A landscape with many valleys, sampled at points; each row gives a point and its height.
A ball rolls from a point to the lowest of its 2 nearest points, and stops where none of them is lower. Distance is the straight distance between rows; heights are no part of it.
fis: [  8   8 -20  -1   5   2  11   7   2   5   8  -6  15  -7 -15   6 -21 -17
  10  17   1  -8 -17  18 -14   0  -6 -10   5   0  -9  -6  -3 -14]  h=54.8
tegop: [-12  12  -2   5  -2 -15   5 -26  -7   2  -9  -8  -4  11  30 -15   6   7
  29   6  -6   8   0 -15  13   1  -5  -5   5  10 -26  15  -9 -17]  h=20.0
Vomal: [ -3   2 -16 -24   9   0  12  27  13  16   6   7   5   4   2   0 -15  -3
   1 -15   2  -9  -7  12 -23   8  -6   3  18  21  -5 -11   5 -11]  h=49.4
zerok: [ -3   0   3  28 -10   6 -13 -46  -1 -21  -8   3 -25   3  13  10  18  -5
  -4 -13 -16  -5  16   9  -4 -13 -12   6  16 -10 -11  12   2 -20]  h=27.2
sek: [ 16  19 -14  16  19  -8  -9  22  -7  -7  22 -30  20 -12 -35  20  -7 -10
  12  25   6   0 -24  17   2   1  -7   2   2  -1  -7   1 -17   4]  h=43.8
Guvet: [ -9   0  -1  16   1 -12 -12  10  -9  -3  12 -14  11  -3  -6  20   6   1
  -2  19   0  13  -6   6  13   4  -1 -10  -3   1   0  17  -8 -14]  h=48.5
todag: [  7 -15  17  10   3   0  -3  -6  -4 -12  -3  11  -1  -9 -13   5  15   6
 -11  27  15   5  13 -12  19  -8  10  -8 -20 -11  36  -6   4   2]  h=80.9
mis: [ 23 -18  10  13   1  -3 -19  25  -6  -4   7 -15   2   7   4  18  -9 -19
  -3  16   0   9 -16  12  24  24  11  20   9   9  -1  27   5 -23]  h=70.1
saze: [-20   7   6  20 -10   8 -13 -49  -1  -8 -15   6  -8  -6   3 -12  12   4
  -2  -2   9   0   7 -17  10  -1  -4 -11 -18  -8   4   0   2  21]  h=24.1
Kup: [-25 -22  -5  -3  15 -10  -2  17   2  35   5 -12  -8  17   6  15 -25 -14
   4 -23  -1   9 -11 -11   6  29   0   6  13   9 -14  15  11 -17]  h=59.0
poro: [ 10  15 -12  17   6   5 -17  -2 -11 -11   0 -20   5 -11 -28   9  -9 -16
  -4  13  12  -3 -21  10  -1  -1 -10  -6  -8 -13 -12  13 -12  12]  h=41.0
Nite: [ -2 -16  10  18  20  -5  -3  19 -17  -4  11  10  20 -14 -13  14   0 -32
   5  26   2   9  23  13  -3  23  -2   7   8  14   4  13   1 -27]  h=58.7
kema: [-16   7  18  -4  14 -11  17  -3 -14  -6  -3  13  12   3  22 -27  28   1
  24  11  -3   7  32  -9   5  -1  -8   6   7   0  -1  -4 -22  -8]  h=40.2
Vobam: [ 24 -18   8  12   8   8 -20  15 -11  -7   4  -1   9 -16 -27  15 -18 -18
  -2  25   0   9 -11  15   1  14   0   5  -7   8  22   3  21  -5]  h=76.0
nupu: [ -8  10 -10   2 -19  11  15 -20   3  -5 -15   6 -12 -11   0   7  -2  15
  -5   7 -12  -6   8  17 -20 -26  -9 -13  -8 -27  -9 -17  17   7]  h=16.1
Fuza: [-22  -7 -22   5 -22  -2  -1  -7   3   5  -3 -16  -5  -5 -19  17 -25  25
   1   4  -7  12 -13  -1 -15  -6   8 -32 -25   1  14 -15  18  -7]  h=76.9
bes: [ 18 -18  12   3   6  -2 -10  12  -7  -2   6 -23  -9  13  12  17  -9 -22
  -5  -7  -7  -1 -13   3   6  16   5  17  14  -5 -12  34  13 -35]  h=67.0
kiz: [ 10  -2   0 -23 -12  11  17 -10   4   8 -18  19 -11   0  21  -3   3  -2
  -5 -22 -24  -6   7  -3 -16 -16  13  11   1 -27   0 -25  16  19]  h=24.3
Nodu: [-39  -7 -15  23 -12  -7 -24  -7  -5   2   4 -32  -1  -1  -9  33 -16 -19
   7 -12  -7  31   4  -9   9  13  -3 -17 -16  12  -4  24   1 -13]  h=84.0
Dapa: [  7   4   4  -8  18 -15  17  21   4   7  12   9  21   8   1 -16  10 -10
  11   9   5  -5   8  17   2  21   0  14  23  13 -11   5 -23 -10]  h=33.2
lapak: [-11   9   8   0   2   4  16 -22  -4 -13 -16  14  -9 -17 -10  -3  10  11
  -9   7   3   0  26  11 -21 -18 -11  -8  -1 -22   6 -13   3   1]  h=18.1
metid: [-16  -7   7 -20   1  12  -6  28  10   6  -7   5  -2 -11  -6  12  -8   1
 -15 -25   1  12  -2  -3 -22   7   0   6   4   6  14 -13  12  26]  h=46.2
vul: [  7   7  -2   9  -1  28 -23 -16  -4 -20  -4 -15   2 -26 -20  17 -22 -25
 -12  -3   2  -5 -12  11 -16  -2 -14  -1  -7 -10  -9   7   5   4]  h=38.3
mugu: [ 15   7  -5  -3  17  -8  14  29   4   7  16  16  21   8  -5 -27  22  28
  -2  13  20  -4  13  10   6   0  -1  -5   4  14  12 -22 -22 -11]  h=37.5
bul: [-12  13 -25  -4 -10   5 -13  14  14  11  12 -19   8  -6 -16  -2 -24   1
   5  -7   1   4 -30  -7  10  21  10  -8  -2   5  -3   9 -15  16]  h=64.5
Muf: [ 17   3  41   7   2   0  -3 -12 -15 -15  -2  -2 -13 -11  10 -15  23 -16
  -5  -6  -2   4  11  -9  21  -1  14  26   3  -4   3  18 -12  21]  h=55.7
Tepor: [  9   4   6  22   4   7   1 -32  -6 -22  -6   9   8 -20 -15 -24  13 -19
  -1   9  18  -6  16   5  -1   2 -12   4 -13  -2   2  18 -15  -1]  h=11.8
tokal: [ 21  19 -20   0  24  10 -10  27  -8   5  12 -15  20 -17 -31  16 -14  -8
   3   1  10 -12 -22  25 -20  -5 -13   1   5   3 -14  -3  -8  18]  h=46.8
Kop: [  9  -4  11  12  -3  22 -19  -4   3  -2  -3 -23  -9 -17  -8   0 -11 -27
 -18 -21  -5   3 -23 -14   0  12  14  22   0  -9   0  24  12  19]  h=43.2
pego: [  9  -6   9 -21  -2  -1  19  -3   1   6  -9  20   5  -6   7  -5 -10   7
   7  -1 -12  -1  -1  -8 -17  -8   0 -11  -4   9  19 -22  14  -5]  h=16.7
pades: [-23 -16  15   0   4  -2 -15   4  -5  12  -3 -15  -9  12  16  15  -7 -14
   7 -19  -7  14   4 -11   8  24   0  14   9  -2 -20  27   0  -5]  h=57.3
fened: [-18  12 -22 -14 -17  10  -6  23  23  12   2  -2   2   0  -7  -6   4  24
 -13 -24  -7  -2  -6  -4  -3  -2   5 -16   0   4  -4 -23  -4  25]  h=63.5
gir: [  6  15   8 -14  -3   0   4   8   9  13  -9  -9  -3   6  12 -15 -11  -3
  -4 -12 -13  -5 -28 -14   9   5  23  12  16  -4 -18  17 -11   5]  h=51.9
tepi: [ -3   3 -14  -3 -15  19   7  -8  11   0 -16  -2 -12  -4  -2  10 -19   0
  -4  -8 -15  -6 -12   3 -16 -14  -2  -7  -5 -20  -7 -10  22  13]  h=20.6
reme: [ -7  -4  24  14  18  -9   1 -18 -19 -23  -4  11   6  -4  22 -19  29 -10
   5  15   5  12  43  -4   7  -7 -10   8   4   0   5  20 -11 -16]  h=37.1
duku: [  2   9 -22   1 -10 -15   2  -4   3   9  10   1  -1  15  -4  -5   8  45
 -10  17  12   2 -12 -11  22  -7  21 -26 -18  11  14 -20 -11   8]  h=34.3
Napu: [  0  10  28  -9   0  -3  -8   6  -5  -5   2  -9 -11   4  10  -1  18  -5
  -6  -4  -9   7  -1  -6  22   4  13  11   2   4  -1  16 -11  14]  h=53.6
fum: [-11  -8  20 -13  14  -7  15  -9 -15  -5  -5  17   9  -6  23 -22   1 -12
  38   7   2  11  30  -6   1   1 -11   5  -4  12   5  -4   5  -8]  h=43.0
Gumi: [ 26   3  13  -1  -4  17   4 -21   0  -3  -4  -6   9  -8  11 -20 -15 -23
  12   4  -9 -11 -24  -2   1  -6   4   5   2  -5   8  14   7 -11]  h=53.3
taf: [  4  -9  15   3  21   1   8  25  -4  -8   8  12  16 -16 -15  -1   4  -5
  -2  26  13   7  22  20 -12   8  -6  10   8   1  15  -3  -4  -8]  h=56.0
Gok: [-14  20   2 -18  -5   3  22   5  16   2  -9  12  -7  -1   9 -16  10  11
   5 -15  -2   1   7  13  -8  -4   2  -3  11  -3  -8 -15 -12  23]  h=36.8
Nukal: [-25   8   5 -10   1   3   8  10   0  -1  -3  14  12 -17  -4 -22   6  12
   6 -10   7   9   7  -3  -5  12  -6  -5   0   3  12  -9 -15  36]  h=39.1
vobe: [ -9  11 -27 -30 -12  10   3  17  23  15  -3   4  -8  11   9   2   1  18
 -13 -36 -18  -7  -7  -4  -9  -3  14   3  19  12 -22 -23  10  22]  h=60.5
lev: [ 17  14  -4  11   2 -13 -10  18   5  -6  12 -14   4   6  -9  10  11  11
 -16  25   4   8 -11   5  17  -3   8  -7   0  -1   7  -3 -20   6]  h=45.0
rilun: [ -4 -11  -4 -12  -9  -3  30   5   8  12  -3   8   6   8  12  10 -10  22
   7   8 -10  -9   9   8 -21  -7  -1  -9   9   3   5 -20   9 -26]  h=11.6
konuv: [ 18  -9  32  -2  -7  -1 -12  -3  -9  -7  -1  16  -8  -4  -8   4  24   5
 -16  13  19   4  10 -16  31  -8  19   8 -26 -13  30  -1   7  22]  h=82.3
pokag: [ 12  -4   6  11  -3   1   0 -10  -1 -11  -1 -13 -19  15   4  22   0  -7
  -5   3 -14  -3  -3  18 -13 -15 -18   7   7 -17 -24  14  13 -29]  h=61.2
lopu: [ -8  -1  17 -23   6   2 -12  38  10   0  -1 -11 -13   4   0  24   4   2
 -23 -31 -11   8   5   7 -18   6   1  17  19  -7  -3   4   1  13]  h=48.7
Nevaf: [  4   2 -12 -24   9 -12  -6  27  13  10   9  -4   5  27  15 -19  13  22
   4 -19   8  -7  -3  -8  19   4  13  10  11  37 -13 -10 -12 -12]  h=45.2
Lon: [-29  -4  -5 -16   6   2  -3  25  11  14  10  13  11 -12  -6   3 -11   4
  -2  -9   7  16  11   3 -13  21  -4 -11  15  29  18 -13   2  16]  h=43.6
Vovun: [ 13  -4   8  -5  -1  15  25 -21   2  -1 -10  10 -10 -16  10 -14   2 -22
   4 -10 -11 -10  13   9 -16  -8 -14  12   7 -10   1  -3   6  -7]  h=30.9
Mor: [  0 -13   8  -6   8 -13  14   9  -1  -6   9  25  17  -6 -11 -12   8  24
   5  24   7   3  29   6  -9  -7   3 -11  -3   5  33 -27  -4 -18]  h=89.9
duto: [  1  -9  14   2   0  -1   8 -33 -12  -6 -15   5 -18  16  26   1  18  -9
  10  -9 -14 -13  15  -5  -2 -16 -11  13  13 -15 -21  11   8 -27]  h=21.8
luz: [-10   4 -20  -4  13  -5  -5  37  10  -7  23   9  19  -8 -33   6  11  14
  -6  -2  20   3  13  17 -14  -1  -7 -10   5  18   5 -29 -11  10]  h=51.4
tev: [  9  15 -13 -10   2   8  22  10  11  12  -1   4  10  -4  -3 -12 -16  -1
   7  -6   3 -13 -13  12 -14   2  -9  -6  15   3 -10 -13  -9   0]  h=52.0
kizi: [  9  -2   3  -7  17 -16  26   8  -4   6   7   2  16  19  17 -22  11   7
  15  25   0 -11   7  16   7   5  -3   4  14   4 -10   1 -17 -28]  h=29.8
zirin: [-12  -6  12  -7   5 -14  19  -7 -10  -1  -5  14  12  -3  14 -18  15  33
  14  24   0   8  27  -7  -6 -16  -3  -7  -2 -12  30 -18   4 -10]  h=88.1
tosuf: [ 18  -5 -26  -7  -5  -9  14  11   4   3   8  -6 -15  26   4  24  -5  20
 -13   1 -18 -17  -5  13 -14 -23   3  -8  11 -14 -16 -23  13 -20]  h=53.7
tovud: [  3  -1   9  16  -5  -2   9 -62 -12 -16 -12   7  -7   2  21 -22  22   3
  16   1   3   3  16 -19   7 -20  -9   3  -9  -6   7   5   3  -3]  h=30.8
Manog: [-18 -20  -9   9 -10  -5  -2   5  -1  15   0 -17  -3  -3  -7  28 -32   7
   0   1  -8  27  -1  -2 -15   8   5 -20 -22  15  21   0  24 -15]  h=79.3
nat: [-20   1  -8  13 -10   2  -9 -11   3  -4   4  -3   2 -15 -29  12  -6  14
  -4  15   5   9   1   3  -7  -4  -6 -26 -22  -5  14  -6   4  15]  h=74.6
nopod: [  5  -3  21  -6 -12  -1  -9 -21  -9   3  -7  14 -23   3   5  -4  25   6
  -5   0  11  -5   5 -39  21 -18   6   6 -36 -13  30 -13  15  29]  h=83.7
Geti: [ 17   1 -21  -4  -3   6 -11  17   5  -6   2  -5   4   5 -27  15 -12   8
 -19   3  23 -18 -23   5   0  -5  -4 -12 -19 -13   6 -14  -2  34]  h=70.0
Pog: [ -2   9  16  -9   2  -1 -15  34   2  -8  11 -19 -16   9  -2  14  18   5
 -21 -12  -2   4   7   6  -1   2  15  15  15   1   2   9  -8  18]  h=50.9
giveb: [  5   9  -2  23 -14  14   8 -49   3 -18 -18   3 -16  -6   4  -8  18  -8
  -8  -5 -14  -9   9   5 -11 -14 -11   3   3 -16 -12   6   5   4]  h=31.4
fezaz: [ 12  12 -25   3  -6  -9  -5  10   2  -7   5 -12   1   8 -12  21 -16  20
 -16   5 -11 -12 -23  11  -5 -19  -2 -15   6  -5 -11 -13   2  -5]  h=49.3
Simi: [  4  -8   4 -23 -17   1  14  -6   7  11  -8  23  -1  -5   9   0  -7  12
  -3 -20 -11   0   6 -16  -7 -16   5  -4 -13  -4  22 -34  21  21]  h=20.3
vefu: [-26 -28 -15  23  -6  -6 -10   3  -7  13   0 -21  -5   1   0  18 -27  -8
   7  -8  -2  30   4 -11   0  10  -3 -13 -21  19   6  22  15 -19]  h=81.6
Govuf: [ 19  -6 -28 -23   6   8 -12  40  10   4  10 -13  -5   5  -5  11 -12   2
 -22 -23  -1 -17 -27   7 -21  -2   0  24  22   9 -15  -4   8   4]  h=53.0
kidat: [ -3   4  14  18   4  -7   7 -40 -14 -16  -8  14  -5   1  24 -25  33   3
  14  -1  -3   1  43 -13   1 -16 -12   8  -1 -13   1   7  -6 -19]  h=33.9
sezem: [ 15 -12  15  20   0   3 -14  -3  -8 -16  -3  -4   3  -8 -11  16  -4  -8
  -8  31  -2  15   4   6  13  -5   3  -3 -23  -1  19   5  15 -17]  h=78.5
Zot: [ 13  15 -11  10   7  -6  -5  11   2  -7  16  -6   0  10 -25  15  19  28
 -23  27  21 -11  -4   3   6 -15   5  -8  -9  -6   8 -20 -11  11]  h=41.8
tugut: [ 16   5  11 -16  -8  18  18  -3   0   7 -18  18  -4 -17   1  -9 -13 -23
  -8 -12  -9  -8   1   1 -26  -5  -1  14   5 -17   3 -12  14  22]  h=27.8
kune: [ 14  -4 -24   0  -5  -5   9  18   7  12   6 -14   6   7   0   9 -33   0
  10   8  -5  -9 -33   6   1  10   6 -11   5   9  -1   5   8 -27]  h=58.6
kip: [ -4  -8   8  -2  17   6   3   4  -7   4  -2   3  10  -9   4 -12 -18 -50
  12  -9   3  -9 -15   5  -3  23  -8  14  14   9 -16  32  -1  -9]  h=69.9
babib: [ 16 -19   7  13   7   9  -9  -9  -6 -13  -6  -7 -10   5  11  10  -6 -29
 -13 -10 -11  -8  -1  12  -1  -2 -12  14   9  -8 -18  27   7 -27]  h=64.0
pez: [ 22   3   8   4  -6   5  29 -24 -10  -1 -17   9 -15   2  19   1   5  -9
   0  -7 -20 -20   9   6 -14 -24  -6   9   3 -18  -5   1  14 -22]  h=26.6
vizu: [  8   7  -1  -8 -17   1  -2 -15   6   5 -15   7 -15  12  -2  -4   0   7
 -14   4   9  -6 -12  -6  20  -4  14   0 -17 -21   8   0  -4  36]  h=28.7
gobu: [-12   9 -13 -12   5  -1  14  12  18  -3   4  19  10  -4 -14  -8  11  18
  -1  -1   9  -4  26  12 -22  -4 -14 -15   5  11   9 -36  -8  10]  h=49.0
dobu: [  1  -6  10   1  -7  21 -15 -13  -1   9  -9 -17 -10  -2  13  -7 -25 -24
   1 -27  -7   5 -32 -28   7   7  18  15   3 -11  -8  25  26  -3]  h=46.3
Bafit: [ -7  -1  18  -9   6   2  -8 -21 -21  -6  -9   8   1 -12  26 -19 -11 -16
  32 -20  -3  14   9 -20   3   7 -15  13 -13   6   1   2  10   1]  h=45.5
Vibiz: [  2  21  -6   6   7 -11  15   3   6   3   9   0  17  -2  -9 -15  13  19
  10  20  10  -2   9  10   6   1  -6 -13   1   7   6 -16 -24  -1]  h=34.1
rubu: [-13   3  11 -10   5   0   2   5   1  10   1 -17  -6  17  12  -8 -14 -22
  12 -24 -11  -6 -22 -19  10  24   9  22  20  -8 -29  33   0  -9]  h=54.7
Duze: [-27 -11  13  -8  12 -23   7   6 -11  13   1   4   9  17  22 -14   0 -21
  23   4   0   3  16  -4  11  21 -13   8  12   9 -19  14 -18 -10]  h=8.1
tal: [ -6  26 -18  14  -3 -17  22   1  10   2  10  -2  13  -1  -2 -10   7  11
  16  20   4 -10  -7  13   1 -10  -9 -22   1  -8 -14  -3 -27 -15]  h=30.4
fola: [-12 -10 -12   0   4 -12  12  19   8  10  16  -1   7  13   4   9   6  18
   2   9   3  -3   4  13  -4  -2  -4 -14  19   9  -5  -7 -10 -31]  h=9.3
feti: [ 35 -17  20  33   6  12 -16 -36 -11 -18   2  15  -4  -5 -12 -11  28 -17
  -4   6  17  -4  11  -3  21   0   4  12 -20   2  28   5   6   1]  h=12.5
Mamu: [-19   8  16 -11   6 -16  -1  -9 -11  -6  -1 -11 -10  24  35 -16  -2   5
  25 -13 -10   5  -1 -23  22   9   4  16   6   0 -27  17  -8   1]  h=15.4
Vunel: [ 14 -13  -5 -18  12 -12   5  22  -1   6  10  11  14  18   7 -21  14  31
  10  -1  12   2  13  -6  13   5   8  -7   3  35   8 -16  -6 -22]  h=41.3
fab: [ -9  -3 -18 -21 -15   7 -12  11  14  16  -4   5  -3  12  -4   8 -15  25
 -15 -25  -7   8  -8 -25  -3  -4  14 -11 -14  11  15 -22  11  24]  h=66.1
roka: [-14   5   1  -5   3   8  -2  12   2  10   4  -2  11 -15  -3 -10 -22 -35
  13 -10  -2   1 -11   2   0  36   2   7  12  14 -15  23 -10  12]  h=68.3
Noto: [ 12  -6   5   3  -3  -7   3   4  -7 -11  -2  -6 -12  10  -2  27   2  11
 -17  13 -17  -7   6  15 -15 -25   1  -5   3 -13  -6  -7  15 -25]  h=57.9
gudip: [ 10 -10  12  10 -11  -7 -10 -31 -10   6  -3   2  -1   0   8  -9   0   0
   6  15   4   8  -2 -18  26  -5  14  -5 -25   6  24   6   7  -6]  h=21.5
Badem: [-16   4  -6  22   1   9   2 -40  -3 -20 -14  16   0 -22 -16  -8  11  -8
   2  13  19  -7  29  -1 -21  -7 -20 -13 -12 -17   4   0  -3   1]  h=14.9
mizi: [  8  16 -21  -5  -5  -8  -4   6  13   7   9   5   1  12  -8  -7  29  41
 -21   9  12  -8   8  -1   5 -24  13 -18 -12   0  17 -29 -23  11]  h=38.1
mava: [ 18  -5  12  18   9  23 -29  -3  -5 -18  -5 -17  -3 -22 -25   8  -6 -27
 -20  -3   7  -3 -20   5   0   5   3  21 -15 -12   1  15   5  21]  h=40.9
Turi: [ 12   0  -4  -3  12   1  -6  36   1  -5  17   3  13 -17 -21   4   4   5
  -1  12  10  10   7  16 -12   5  -1   1  11  19   3 -13  -7  10]  h=53.5
vot: [  0   6  -9 -16  -4  -9  10   7   4  11   6  -5   0  21  10 -15   6  15
  -3  -5 -10   2 -12  -5  11   2  16   2   8  10  -9   0 -13  -1]  h=48.9
von: [ 14   6  12   3  -3   9   6 -31  -9  -5 -11   0  -1  -7  13 -25   0 -29
  15 -14  -1  -7 -10  -6   6   7   6  18   2  -1 -12  22  -8   3]  h=50.3
Dunof: [  5  -6  -4  22  -6  28 -15 -36  -5 -22  -8   6  -8 -18  -6   2  -1 -20
  -9 -21  -4  -4   2   8 -23  -7 -15  -8   0 -13  -9  17   6  -3]  h=35.1
Rapaz: [  7   5   7  13 -19  -2   3 -44  -6  -8 -11  -4 -10  11  24 -11   8   2
   6  11 -10  -3  -4 -14  10 -20   3  -9 -16 -10   5   0   8 -17]  h=26.7
Zovu: [  1  -4 -18  -7 -17  10 -16   8  10   9  -3   0  -2   5 -20  17 -23  20
 -23  -8   3  -3 -24  -2  -9  -7   5 -13 -25  -9   8 -23  12  30]  h=68.4
Tumen: [ -4  -1  14   1  18 -11   2  34  -3   8  18  18  25 -14  -7  -9   9 -30
  18  12   9  -5  10  17   2  33  -3  17  25  26  -6  18 -21   0]  h=35.9
Som: [  9   0 -21 -27  -5   0 -11  33  16   8   6  -4  -5  19   5   3   3  16
 -32 -31 -13 -10  -4  -5  -4  -8  14  15  19  11 -16 -20   7   5]  h=57.1
timuk: [-20  16 -13 -11  -5   3  -1   5   0  15   0  -2  14  -4   1 -18 -16  -4
  22 -16   6   9 -22 -10   7  24   5  -8   4  17  -9   8 -13  21]  h=66.5
Takof: [  2   4  20   2 -11  -4   5 -36   1  -8 -20  14 -24  -2  12 -11  32   8
  -7  -1  13 -12  20 -23  19 -27   5  10 -20 -31  16 -17   5  29]  h=85.0
busi: [-19  -9   1  16  -1 -10  -4  -6  -4 -10   4  -4   7  -6   0   5   1 -10
   4  14  -1   9  12   7  -5   9 -10 -12  -4   6   4  12   5 -24]  h=51.5
mapop: [  3   3  12  -4   1  22  -3 -35  -8  -2 -14   3  -4  -4  20 -25  -7 -27
  22 -34 -14   0  -7 -26   4   0   4  16   3  -1  -8   7  10   3]  h=48.1
pudel: [ 25  16 -25   9   2 -19  -4  20  -8  -7  18 -14  10  13 -24  20  -2  32
 -19  25   1  -8 -15   8  -3 -28  -2 -15 -13  -5   0 -28  -5  -5]  h=45.3
nuva: [-16   6 -13  -9 -11  17   8   3  20   6  -5  -6  -9   5  10   8 -11   5
   5 -10 -19  -6 -14   9 -14  -1   5   3  13 -14 -26   0  -2   7]  h=25.5
lata: [ -8 -26 -11 -21  19  -2  -2  28  18  27   6   8  -8   9   5  19 -21  -1
  -2 -28   1 -17  -4   7 -15  16 -16  -3  24  20 -13  -4  24 -19]  h=52.5
Duken: [-11 -27   8  26   9  -2  -6  -6 -15 -14  12   9  15 -20  -6  12  -1 -19
  11  26   1  12  35   7 -10   8  -9  -9   1  11  24  12  10 -39]  h=55.2
Kufe: [ -7  13  -2   7 -24   6  -1 -44   0  -2 -21  13 -17   3  -3 -13   7   3
  -7   8  25 -14 -14 -14  17  -9  -4  -3 -27 -22  -3   1  -4  33]  h=26.5
Notar: [ 38   0  28  10  -9  13  -7 -20  -7 -13  -8  -1 -19  -6  -5   0  25 -15
 -16  -7  -5   2  -2 -12   9 -16   9  17 -12 -14   4   9   4  10]  h=57.8
todiz: [ 23   9  -6   8  -8   0  12 -25   7  -3  -8 -11   0   4   9 -12 -12  -6
   5  17 -13 -15 -25   1   6 -14   9   2  -1 -13  -7  19   5 -24]  h=57.2
fod: [ 16  13 -13 -10  17  17  -6  31   2   2   4 -17   0 -10 -19  21 -17  -4
 -15 -11   2 -24 -18  21 -27  -3  -2  22  20  -7 -19  -6   1  13]  h=49.7
vizak: [ 18  -8  20  25  -4   7 -22 -30 -10 -15   1   0   1  -7   2  -9   6 -17
  -2   1   3  11  -3 -11  29   2  13   7 -10   7  17  22   6   2]  h=17.0
zegin: [-22 -18   4  -7   6 -19   4  18  -1  15   4   5  -2  20  17  14   6   1
  12   6  -3   3  13   4  11  14  -8  -1  13   5  -5  10 -10 -28]  h=3.2
kidum: [ 17 -25   5  17   1  -3 -22  26 -10   4  -2 -12   0  -9  -4  23 -10 -13
   5  25  -5  26  -3   8  13  27  15   9  -3  18  11  17  23 -18]  h=73.0
lesa: [ -1  18 -12  -6 -14 -13   6  -8   9   6   3   6  -4  14   2 -13   7  25
  -8  17  17  -3 -15 -10  29  -4   9 -16 -20  -6   5  -3 -19  25]  h=31.3
gav: [-13  17  -7  -9  -1 -12  19  16   9   7   7  -5  -7   3   6   7  12  12
   2 -14  -3  -8  11  16  -3   2  -8   6  24  -6 -24  -2 -24   4]  h=33.7
burof: [-22  22 -18   0 -11  -2   8   2  16   6   7  -6 -13  19  18  10   7  16
   5  -7 -12  -7  -6   4  -3  -8  -1  -8  16 -12 -35  -2 -12   3]  h=29.9
tusup: [  4  -3 -18   2  -7   3 -10   9   4  17   2 -18   3   1  -3   8 -29   4
  12  -3   3  11 -29  -9   8  11  12 -13  -6   9   6  17   4  -3]  h=62.0
nik: [ 27  -8  14  13   3  16   8 -29  -6 -20 -12  20  -1 -12  -3 -17  14 -12
  -1   6  14 -11  12  -5   2   3  -6   7 -20 -15  19   8   0   7]  h=9.0
Biz: [-11 -27  -2  -7   6  -9   0  14   6  28   4  -6 -12  20   7  33 -17   2
  -6 -15  -6  -1  -1   2 -12  11  -5   5  18   0  -9   8  26 -23]  h=55.9
peros: [-12  -5 -19 -25   8   3   7  16  18   9   4  19   4   0  -3  -5  -3  20
   6 -14   2   1   3   1 -18   0  -3 -17   6  27   2 -26   4   2]  h=46.5
lupa: [-41   4  15  -2  11 -21  -2  -5 -17   5  -2  -1   5  19  25  -9  -1 -12
  24 -13  -2  18  12 -15  30  19  -3  11   3   7 -28  14 -13   4]  h=11.7
petus: [  9  -3 -15  -6   3   7 -28  29   9  -5  15  -3   7   1 -37  17   0  16
 -19   7  23   1 -17   4  12   9   8  -5 -18  12  12 -17   1  33]  h=71.5
guvi: [-16   8  -8   1  -3  -4 -19  21   4  -4   9  -6   9  -9 -30  15  -2  14
 -12  12  17  13  -5   7  -6  -1  -5 -18 -11   3  19 -10  -8  28]  h=73.1
pelos: [-34  -6   9  -9   0   1  -6  18   3   3  -1  10  13 -10  -7   3  -2  -2
   5  -8   7  25  13  -9  10  22  -3 -11  -6  21  17   1  -5  26]  h=41.2
Sazut: [ -1  11   1   7  -4 -13  26 -14 -12   7   4   1  10  11  24 -16   5   7
  19  20  -6 -13   4  10   2 -10  -6  -9   8  -5 -18   6 -13 -20]  h=25.3
ves: [ -8   4  17  -7  -3  -8  10 -12  -2  -4  -9  19  -9  -3  13 -14  21  22
  -2  10   4   7  24 -16   4 -18   5   1 -12 -13  25 -15  -2  21]  h=86.5

For each start below, name the point where the ball stops.
timuk | peros
mapop | nik
tugut | zegin
Napu | nupu
zirin | Zot
kidum | Zot

For each start below, name every point that the ball comes to, in order.
Vobam | kidum mis bes babib pokag Noto tosuf fezaz pudel Zot
Muf | Napu Pog lopu metid Lon pelos Nukal Gok gav burof nuva tepi nupu
Gumi | von mapop Bafit fum kema reme kidat tovud Rapaz gudip vizak feti nik
